Each scene shows the same named points in several views. A view is turned or mirrored, and shifted as a whole, has a little noise and may leave points out.

Scene 1
View 1
bofod: [  4 -11 -18  -1 -12  -1   0  10   8 -10   8  16  -5  -6 -20  -1  10 -14
  -3   2  13 -23 -28  -8   0   7  -7  15  -9   4   3  -1   7 -12   1  -9
  -4  30  -4  -2  -4   5 -18   9   5  13  35   6  15 -20]
Von: [  8 -18 -16  -6  18 -26   5   6  -2 -12   7  38 -11 -11  -6  -9   8  -1
 -24 -28   8   3 -27 -31   8  21 -34  17 -19  -8  -9 -17 -30   8  26   1
 -21  18  10  12  -5   8  14   3 -60  30  50  -2   2 -19]
disog: [  1  -2 -14   3 -13  15  14   9   5 -27   3  -7   2   5 -31  16   9 -30
   5   6  11 -14 -35   4 -10 -12 -12  15  -5  27   0  20  34 -18   2 -19
   3   1  -1  15 -10   9 -23  -7   6 -15   2  -7  16 -12]
dek: [ -1 -12  -4   5  -5  -1 -15   6   9 -28   4   2  -6 -10 -19   5  12 -23
   0 -11  17 -13 -37   1  -8  -4 -10  15  -3   1 -13   0   7 -10  18  -6
   7  11   3  20 -11   1  -8  -4 -27  12  14  -1   2 -13]
dodes: [  3 -21   2  -1   3 -19 -24   0  -2 -19   9  22 -14 -21   1 -11  12 -21
 -16 -19  32  -2 -20 -22   3  16 -21   5  -3 -15 -18 -31 -11  12  30   4
   1  25   3  10  -7   7   7   8 -48  54  41   6  -1 -29]
mul: [  7 -19 -25  -7  10  -8 -29   8   0  -2  18  43 -39 -27 -27 -24  14 -15
 -20  -5  24 -23 -11  -6  -2  12  13  26 -32 -23 -36 -27 -40 -12  23   5
   5  19 -16  23  -9  -5 -11 -25 -55  22  49  -5   8 -12]
munes: [ -5 -23   9  15  -8 -12 -22   6  13 -23   3  -4   5  -9  10   3  21 -18
  -6 -22  25  -6 -41  -5   4  17 -20   2  18 -14  -4 -19   7   2  11  -2
  -2  40  11   8 -13   4   1  23 -29  48  21  15  -5 -35]
sipem: [  0 -17 -25  16   4  -6  19  25  13   1   9  16  -2   7  -2   6  24  -3
 -20 -14   3 -14 -39  -6  13  29 -23  12  -2   1   3  -2  -7 -18 -16 -17
 -27  42   6   6 -13   6 -15  16 -19   6  32   8  10 -33]
zon: [  0  -7   0   7 -44  25  -9   5   5 -22  10 -17   3  -2 -27   5  12 -46
  18  36  41 -34 -17  10 -12 -15  13   0  13  24  13   0  70 -18 -19 -20
  21  35 -17 -14  -6  14 -47  16  68  19  12  18  25 -33]
suves: [  5  -6  -6  -1   3   7  13   1 -17 -24  11  10 -15  -7 -17   5   9 -42
 -16   3  36   9  -8 -17  -1  -1 -29   1  -9  23 -17 -17  24   9  14 -14
   1  -1  -3  22 -10  25 -11  -8 -31  24  19  -8  12 -32]
kos: [ -1 -20 -11  10  -9 -15  -1  17  19  -9   2   8   9   3   1   2  17   1
  -5 -19   3 -19 -46 -10   9  23 -21  11   9  -9  14   0   1 -12  -4  -8
 -18  47  11  -4  -9   1  -6  30  -4  24  36  16   5 -28]
Sas: [  6  -8 -22  -4   5  -4  19  10  -5 -13   8  24 -10  -2 -22   1  10 -16
 -14  -7   9  -5 -24 -16   2   8 -25  16 -18  13  -7   0  -3  -5   8 -12
 -12   9   0  13  -6  13  -8  -3 -26   6  32  -6  11 -17]
pudi: [ 10  -4 -13 -12 -13  -1  10  -1  -5 -25   2  16   1  -3 -33   1  -3 -20
   3   3  11 -11 -24 -21  -8 -11 -20  17 -16  20   6  10  19  -2  15  -8
   0   2  -3  -1   3  12 -10   1   6   8  32  -3  17  -8]
vamol: [  2 -21   6  13   5 -11  15   7 -10 -10  15  14  -5  -5  27   1  23 -32
 -33  -6  47  16 -10 -32  19  37 -48 -18  16   4   0 -48  24  25  -5 -14
 -18  50   5  -1 -13  31  -2  36 -25  73  41  20   6 -69]
ledu: [   1  -20   -2    7   32  -14   -5    4  -16  -19   15   29  -31  -21
   10   -5   22  -33  -41  -26   44   28   -9  -25   11   25  -41   -3
  -11   -8  -44  -50  -23   23   32   -1   -8   11    4   40  -21   20
   13  -10 -105   54   31   -7   -4  -43]
Seval: [  3  -4  -4   2  -1  14   1   0 -15 -28  13   5 -21 -10 -26   4  13 -51
 -13   9  42   3  -7  -4  -8  -8 -15   6 -10  23 -26 -15  26   1  16 -14
  15  -4 -10  27 -14  19 -17 -18 -33  18   9 -10  11 -28]
View 2
munes: [ -3  -6 -18   4   5  -2  15  -2  -4  -8 -23  -1 -22 -11  26  -7 -22  25
 -19  -6  13 -27  -1 -28  16  25   5 -30 -11  -2   3  16   1  19  -6  -6
  -3   1   2   5  28   6   9  -9  -4  -6 -12   5   7 -21]
Seval: [-20 -15 -10 -50 -15 -13   1  -7 -26  22 -31  -1 -19 -27  -4  45 -15  28
 -18 -12  22  -9  -9   6   7 -12  16 -10  22 -22  24  -2   3   1   3  -9
 -16  26 -17  13   8   8  -3 -26 -42 -12  -6  16  -5  -3]
Von: [ 23   7  -2  -1 -11   2 -15   7  -9  -3  -5  -1 -14  -4  11  11 -17  38
 -16 -24  29   6 -15   9  -5  35  10 -32  -3  -3  25   8  14  -3   3   1
 -28  14  20  21   2 -15  38 -11  25 -31  12 -16  16   7]
suves: [-16 -10 -13 -42 -17  -2  -3 -12 -23  11 -29   2 -18 -28  -1  39 -22  34
 -21 -19  16 -10 -15   6   6  -6  18 -21  16 -27  22   2   0  -2  -3 -12
 -25  17  -7  15   5   3  17 -27 -29  -9  -3   8   1  -1]
kos: [-11  12 -20  12   5   0   0 -10   7 -18 -17   5   9 -10  11  -9   2  21
 -14 -10   7 -21   1 -18  32  20   3 -22 -22  -3   4   2 -12   3   3   0
  -2 -14  21  -7   8   6  19 -14  18   6   3  -1   4 -18]
sipem: [-16   7 -10  -8   1  -1 -12 -10  -5  -9 -14   8   9 -11   7  -3   4  24
  -1 -19  16 -25   1  10  39  26   5 -20 -17 -11  10  -7 -13 -11   6  10
  -9  -1  23 -18   0  11  25 -18  27   8  15  -1   3 -13]
vamol: [-23 -25 -31 -13   0   9  27 -15 -15 -24 -37  11 -52 -27  28 -14 -41  48
 -12 -39 -10 -29 -11  -8  21  31  12 -51  -9 -36   5   3  -3   2 -21 -30
 -45  -1   8   6  21   7  58 -17  -5  12  -4   6  24 -13]
dodes: [  9 -13 -12  -2  -4 -12  13   7 -12  -4 -17  -4 -38  -8  19   7 -25  31
 -17 -16  20   4  -5 -12  -6  30  10 -29  -1  -1  17   8  16  11   0 -14
 -22  12   3  29  14  -9  21  -9  -3 -24  -3  -2  16  -3]
mul: [  7 -16   5 -15  -7 -46   2  22 -17  12  -2  -4 -31   7   1  16   6  23
   6 -13  35  31  11  13  -5  34   5  -2   1  12  34 -19  26  -8  22   0
 -18  36   4  31 -10  -8  -4  -7   7 -37  18   4  12   8]
disog: [-25  15 -13 -34 -11  -1 -17 -23  -9  14 -24   1  30 -27 -16  45   9  13
 -24   1  20 -22  -8  -5  31 -27  11   1   8 -14  16  -1 -18   0   7   6
   8   3  -3  -7  -2  16 -11 -29 -26   5  -2  12 -20 -13]
bofod: [-21   7 -18  -7  -7 -15   1 -12  -3  -9 -19   3   8 -15  -6  16  12  18
 -14  -9   9   0   1 -11  25   1   7  -8 -10  -7  12 -11  -8  -5  11  -7
  -6  -5  12   6  -9   4   8 -20  -4   2   8   6  -4 -10]
dek: [ -2   4  -8 -15  -7 -11  -4  -1  -9  12 -17  -4   1 -12   3  26  -4  16
 -20   0  25 -11  -4 -14  12   2   7  -8   3   1  17   9   1  10   7   4
   5  11  -3   8  11   5 -10 -19 -15 -14  -6   6  -7 -11]
Sas: [ -6   9  -8 -23 -15  -2 -19  -9 -11   5 -15   2   7 -16  -7  30  -1  28
 -14 -18  23  -3 -11  12  14   4  12 -14   3 -13  23  -4  -3  -9   6   2
 -15   9  13   5  -7  -2  19 -25   4 -11  12  -1   0   0]
zon: [-69  -6 -45 -22  -2 -27  29 -34  -2 -10 -46   5  10 -34 -15  25  19   4
 -21   6 -22 -14  14 -39  46 -41  10   9  -9 -20  -2 -23 -28   2   9 -27
   7 -22 -11   3  -5  25 -24 -28 -58  35  -8  36 -19 -27]
ledu: [ 21 -30   6 -33  -8  -2   2  19 -33  14 -18  -2 -64 -10  28  11 -52  51
  -6 -34  39 -10 -17  22 -14  50  15 -44  16 -16  31  17  29   5 -12  -5
 -43  45  -4  23  28  -7  39 -11   0 -40  -2  -5  26   6]
View 3
disog: [  1 -17   5 -47   2 -19 -33   3   2  -7 -15  -6   2 -14 -16  19 -12  16
   1  -9   4  -2   1 -24  -8  27 -15  -6  -6  -3  -3  21 -43  -5  -3  10
 -25  26  -9  13 -31 -14 -22  11 -13  12 -39 -12  34  11]
pudi: [  6 -35   7 -39   6  -9 -14   5  -8  -7 -22  -7   0  -5   3  15 -13  20
   0 -18   6 -17  -5  -2   8  26 -19  -9 -19  -1 -19  12 -27   7  -1   4
 -21  21 -15  21  -2 -16  -8  11 -31   1 -24 -12  15  20]
dodes: [ -4 -24 -11  -6 -15 -11   5  31   1  -6 -30  -4  -6  17 -27  -3   9   4
 -25 -16  12 -25  -1  36  15   2   2   9  -6 -17  -9  12  22  -2 -24  -6
 -14 -17  12  32  28  -2   5   4 -29 -18  -7   6 -15  13]
bofod: [  6 -23  19 -38 -14 -10  -6  20   1 -12  -7 -10  -6  -4  -9  11  -5  20
   0 -15  -2 -15 -14  -9  11  12  -4   7 -30  -6  -6  15  -8   8  -6   0
 -18   3  -6  13  -7 -18 -10  -7 -27   3 -19  -9  15  10]
Seval: [  0 -19  -6 -37  16 -15 -19   3 -16  -1 -38  -9  -1   4 -46  18  -4  17
 -22  -9  29  -2  21  13 -19  16   1  14  14 -22   0   4 -29  -3  -6  11
 -25  12   7  23  -2   0 -26   5 -11   2 -28  -7   2  20]
dek: [ -8 -16  -8 -31 -11 -16 -18  19   0  -4 -22   0  -9   5 -20   3  -4   6
 -14  -8   2 -18   0  -3   6  16 -12   3  -1  -9  -3  25 -15 -12 -15   5
 -20   1   3  18  -7  -4  -2  12 -10   1 -26   0  19   5]
Sas: [  8 -13  -4 -19 -13 -13  -9  15 -10  -5 -21 -15  -3 -11 -15  18   7  20
   0 -29  27  -7  -1  -1  14  18  -9   3 -24   3  -8  17  -4  -3  -3  -8
 -15  21  -1  20   1  -6 -15   6 -29   3 -26  -6   6  24]
zon: [  3 -43  61 -84  19 -10 -31   2  27 -23   4  -1  11  -5 -26  15 -37  20
  -3  17 -39  -5 -18 -15 -39  10  17   8 -14 -31   7  -8 -50  25  -4  28
 -38  -7 -14   9 -40 -44 -38 -21 -20   7 -21 -21  26 -11]
munes: [-10 -19  -1 -13 -24 -17 -18  38  32 -17 -14   4   8   4 -27  -6   3  -7
 -13  -3 -14 -19 -13  18   3   1   9  -5  -6 -19   2  21  16  -6 -33  -2
 -21 -20  11  30   0 -14   2   2 -26 -15 -16   7   3  -5]
sipem: [  7  -1  15 -12 -41 -18 -15  35  17 -18   1 -17   2 -22 -20  11  17  14
  11 -25   9  -1 -18 -13  13   6   8   3 -42   5   8  24  19  -3 -11 -18
 -15   7   5  16 -15 -17 -15  -8 -32   2 -24  -5  11  10]
kos: [  1 -16  16 -17 -36 -16 -14  38  30 -22   3  -6   6 -11  -7   3   6   5
   6 -16 -16 -16 -26  -5  16   6   3  -7 -37   0  -2  27  17   1 -20 -11
 -17  -5   0  22  -9 -23  -1  -4 -36  -7 -16  -2  15  -1]
ledu: [ -1  -5 -39  21 -16 -18   1  31 -11  -2 -51 -14   0  12 -61   5  33   1
 -33 -27  56  -8  22  54   8  -1  15  16  11 -19   2   7  38 -18 -25 -16
 -11  -5  31  39  40  18  -9  10 -25 -22 -16  12 -37  28]
mul: [ -1  -7 -10 -27 -27  -7  33  28 -40  11 -27 -16 -45  27 -28   6  14  25
 -28 -20  33 -27   9   2  31   3  -6  45 -17 -15   2  15  12  -5  -5  -2
  -3 -10  11   7  29  14   5  -8  -5   7  -5  -5  -3  18]
vamol: [ 11 -29  18   4  -7 -13 -18  33  36 -31 -18 -13  37  -9 -51   8  13   0
  -7 -19   8   0 -14  55 -19  -8  41  -4 -20 -23   3 -10  36  16 -26 -11
 -22 -16  14  45  15 -24 -28 -12 -56 -28  -9   1 -39  13]
suves: [  5 -25  -4 -25  13 -14 -18   4  -9  -8 -35  -9   9  -4 -38  18   1  15
 -14 -18  30  -2  12  24 -14  16   4   2   2 -15  -6   2 -15   2  -7   4
 -24  17   3  28   4  -5 -28   7 -25  -5 -26  -6  -6  24]
View 4
munes: [ -7  24  23   1   4 -15   7 -13  -8 -18  -6  20  16   1  21  16  -9  15
  16  18   6 -13  17  11  -5   1   4   5  14  19 -39  16 -15 -21   9   7
  -2  -2  19   1   7   3 -11  -7  18 -15 -21  61 -21  -9]
Seval: [  2  -7  -2  15   2 -29  -5 -18 -15   5 -16  13  30 -24 -14 -16 -16  22
  12 -38 -15  15   3  19 -13   2   0   3  12   1 -13  40  25 -35   1 -12
  -8 -22 -12  -5  25 -16   9   8  19   3  -5  14 -28  -9]
bofod: [ -9  27  19  -3  20 -14  -7 -11 -12  -9 -14  21  18   8   8   7  -6   3
   1 -12  -3  -5  -2  10  13   1   8  -5   3  11  17   0   2 -10 -12   0
   7  -8   3 -11  -6  -8  -1   9  17 -15 -19  19 -22  12]
Von: [-16  36  17  -2  10 -23  -3   7  33  17 -10  41  27  -7  34 -23   9  -5
  -5  10 -22 -22   2  22  10  -6  27  18 -11  -2 -18  37  -6 -37   0   9
 -33   1  21  -5  13  -8 -25  -2  17 -28 -27  29  -3   9]
disog: [ -7  14   5   4  24 -16  -4 -12 -20 -25 -14  10  10  -9 -13  -4 -26  10
   3 -42  -3  26  14  15   9   5  -2  -4  21   6  33  14  14  -9 -18  -1
  14 -10 -10 -23  21  -3  12  -9   0  -1  10   1 -22  -8]
zon: [  5  -2  21   4  22 -13  -6 -38 -72 -36 -20  -4  13  17 -28  38 -26  25
  17 -42  17  18  -3   0  -1   7 -28 -34  23  22  25 -26  13   6 -16 -19
  46 -25 -20  -9 -15 -10  26  26  23   8 -14  17 -49   0]
vamol: [-29  32  60  21  -3 -27  -3 -30 -17  -9 -42  20  46  -5  17  18  14  27
  23   9   3  -9 -35  14  -5  -6  -8  -9  21   1 -53  19 -18 -41   2  -1
 -30 -16   5   7   9 -13 -28  17  23 -20 -64  73 -29 -11]
dek: [  1  11  -2  -1  13 -17   2  -6  -5 -10   2  18  12  -7   6  -4 -19   8
   5 -13  -7   0  26  15  -2   4   9   8   6  14  -4  23   6 -17   0   1
   5  -6   7  -9  15  -1   5  -8  13  -6   3  23 -18  -2]
kos: [-19  45  35  -7  21  -5   1  -9  -4 -28 -15  24  15  11  27  17  -7   6
   8  12   7 -11   6  11  16   5  11  -3  12  16   3  -5 -17  -6  -8  13
   5   4  15 -13  -2   0 -17 -12  11 -25 -22  44 -19   7]
dodes: [  0  16  12   4  -2 -27   2  -8   7  16  -3  30  25  -4  23  -4   5   7
   5  15 -11 -25   7  16  -7  -6  14  14  -7  10 -43  32  -4 -36   9  -1
 -18  -9  19   7   4 -10 -12  11  29 -14 -28  44 -17   2]
suves: [ -8   7  14  18   5 -31  -7 -16 -10   4 -24  18  30 -18  -7 -14  -5  15
   7 -33 -15  11  -7  19  -5  -3  -2   1  12  -3 -12  39  13 -39  -6  -9
 -18 -19  -8  -5  24 -13   1  12  15  -4 -20  18 -22 -11]
mul: [ 19   2 -22 -13   2 -10  -2   2  21  38   1  35  38 -16  30 -20   1   9
  10   5 -29 -28   7  12  -7  12  46  25 -24  12  -5  28  27 -28   4  -1
 -10 -14   8   2  -4 -33 -10   3  45 -16  -6  17 -24  40]
pudi: [ -9  19  13   4  25 -26 -11  -7 -12  -5  -9  24   9   5  -6  -9  -7  -4
 -13 -32  -9   5   4  16  14  -9  -2  -4   0   5  24  16   4 -17 -17  -5
   3  -9   2 -17   5  -3  11  17   8  -6 -12  -4 -14  -2]
sipem: [-20  47  30  -5  18   1  -3  -9   5 -23 -28  22  29  -6  29   7  -6  14
  16   0  -3   2  -8  14  17  13  25   0  18   9  15   2  -2 -12 -14  16
  -6   0   4 -18  11 -14 -26 -24  11 -31 -16  38 -22  17]
Sas: [-14  28  13   2  16 -18  -8  -4   8  -2 -20  27  26 -11  10 -16  -4   4
   0 -21 -15   2  -5  19  13   1  18   6   5  -2  15  24   8 -25 -13   4
 -13  -6   0 -15  16 -14 -10  -4  11 -17 -14   9 -16   8]
ledu: [ -9   8   8  18 -19 -36   3  -6  29  30 -19  30  50 -40  25 -28   8  22
  18   7 -28 -12  -3  27 -24  -4  20  30   4  -5 -73  72   5 -64  20   0
 -53 -13  11  11  39 -19 -27  -7  27 -16 -26  54 -15 -10]
View 5
munes: [-12   7  15  19 -15  21 -16   5   6  19   0  -9  -6  -4   8  26  -7  18
  14 -11  27  35  16   2  -1 -15  21  12 -21 -12   2  16  15  11 -22  -8
 -11 -14   3  -3 -22  13 -17  12 -16  43 -42 -15  -8   8]
kos: [-15  -7   1  15   0  -1 -33  13   3   7  -9 -18  -7  -2 -11  37  -3   4
   8 -10  34  20  25  -7 -14 -20  13   1   3   8  27  15   5   1 -23 -11
   0   0  -5 -18 -42  17 -15  18 -27  31 -34  -5  -7   3]
zon: [-19  18  40 -14  27  37   6  25  -1 -26 -65  -9  -8  -6 -35  25   9  10
  44 -25  39  50  24 -25  32  34  -7  16  30  33 -32  -2  15  -6 -57  -6
  20   9 -42   6 -29  32 -16  25  -4   5  -7  24 -24  42]
dodes: [ -6  13  18  40 -31   8 -22 -19   7   6   8 -22 -14  -1  12   5 -11  24
   6   8  15  17  23  -1  -2 -37  21  -3 -23 -20   0   1  25  18  -7  -9
  -8 -20   9 -11  -8   3 -10  16  -5  33 -57  -7  -8   7]
sipem: [  5 -17   2  30   4  -9 -27  11  12   2 -10 -17  -9  -6 -14  34 -21  15
  12 -11  29   8  31  -7 -18 -26  10  -6  11  10  26   0 -10   3 -13  -2
  -3  -2  -5 -34 -48  12  -6  28 -28  29 -21   2   9  11]
suves: [ 11   7  42  27 -24  10   9  -6  13 -28 -10 -15 -14  -4   1  13 -28  55
  28  -1  12  18  30 -16   6 -14  -2  14  -9   1  -9 -24  17   9 -12  14
  11 -29 -18  -7 -14  -3   7  28   3  21 -31  10   9  31]
vamol: [  3  32  35  35 -23  -1  11  10  26  21 -19 -29  21  -4   8  25 -22  56
  31 -17  32  60  17 -12  -9 -33  18  -9 -28 -14  40  -1  14 -15  -8 -27
 -22 -50 -15 -16 -17  19  -9  11 -18  54 -32  24  -2  11]
mul: [ 16   2  16  66 -15  10 -32 -40   6  -4  -1 -18 -35  -2   0 -27 -18   5
   1  19   5 -13  33   1  10 -39  21 -27   7 -15 -37 -24  14  29   1  -4
  -3   7  22 -36  -9   1  -2  38   7   9 -49   8  -8  15]
Von: [ -1  -2   9  47 -37 -15 -31 -24   8 -10  18 -30 -18   2   8  15 -22  29
  -5  17  11  -4  31  -6 -19 -52  16  -8 -15 -13  24  -8  18  17   6  -3
   2 -20   7 -25 -19  -4   2  21 -10  27 -58  -6   3   2]
pudi: [-17   0  24   9 -17   1 -17  -6  -3 -49 -17 -22 -25   1 -19  26  -6  24
  12   5  17   3  35 -23   1  -9  -8  17  13  19  -1 -14  25   9 -23   8
  34  -4 -24  -5 -24   5   3  24  -1   3 -39   4  -9  25]
disog: [ -3 -18  24  -1   1  15  -8  13  -1 -41 -16  -1 -24  -3 -20  34 -15  25
  23  -7  21   4  33 -16   4  10 -12  32  19  25 -18 -12   6  14 -32  27
  29   3 -24  -4 -37   3   3  31  -6   5 -17  -6   8  34]
dek: [ -5  -8  19  16 -12  21 -20  -5   0 -13   0  -6 -24  -3  -1  17 -11  16
  11   1  16   8  25  -4   7  -5   6  19  -2   2 -21  -1  16  23 -24  14
  11   0  -2  -3 -23   1  -5  26  -6  18 -37 -16   1  22]
Sas: [  5  -9  18  29 -15  -5 -18  -6  10 -29  -5 -19 -21  -2 -10  20 -22  29
  12   6  14  -3  36 -15 -10 -25   1   5   7   8   6 -17   8  12 -10  11
  18  -9 -11 -22 -29  -1   7  30  -7  12 -33   4   8  20]
bofod: [ -8   0  15  20   1   4 -22   0   2 -19 -22 -20 -18  -2 -19  19  -5   9
  13  -3  24  10  31 -14   2 -14   5   1  17  14  -2  -6  11   7 -22  -6
  13   3 -13 -18 -31  14  -6  27 -11  13 -31   8  -9  19]
ledu: [ 28  13  36  67 -47   5   1 -28  23  14  27 -16  -8  -2  33  -8 -44  63
  14  14   2  16  23   5  -8 -50  22  -6 -44 -41   0 -20  16  22  14   5
 -23 -47  17 -21   0 -12   5  24   1  47 -51  -4  19  12]
Seval: [ 14   4  45  28 -18  24  12  -8  10 -28 -11  -5 -22  -4   1   2 -27  48
  30   1  11  16  27 -11  17  -2  -4  18  -5   1 -35 -27  15  19 -19  20
  11 -20 -13  -4 -12  -5   7  32   9  14 -27   6   9  38]

Which points are out of place in each view (at most two, in the order of its rows)? Write none if all are in place.
view 1 -> none
view 2 -> none
view 3 -> zon
view 4 -> bofod, ledu
view 5 -> dodes
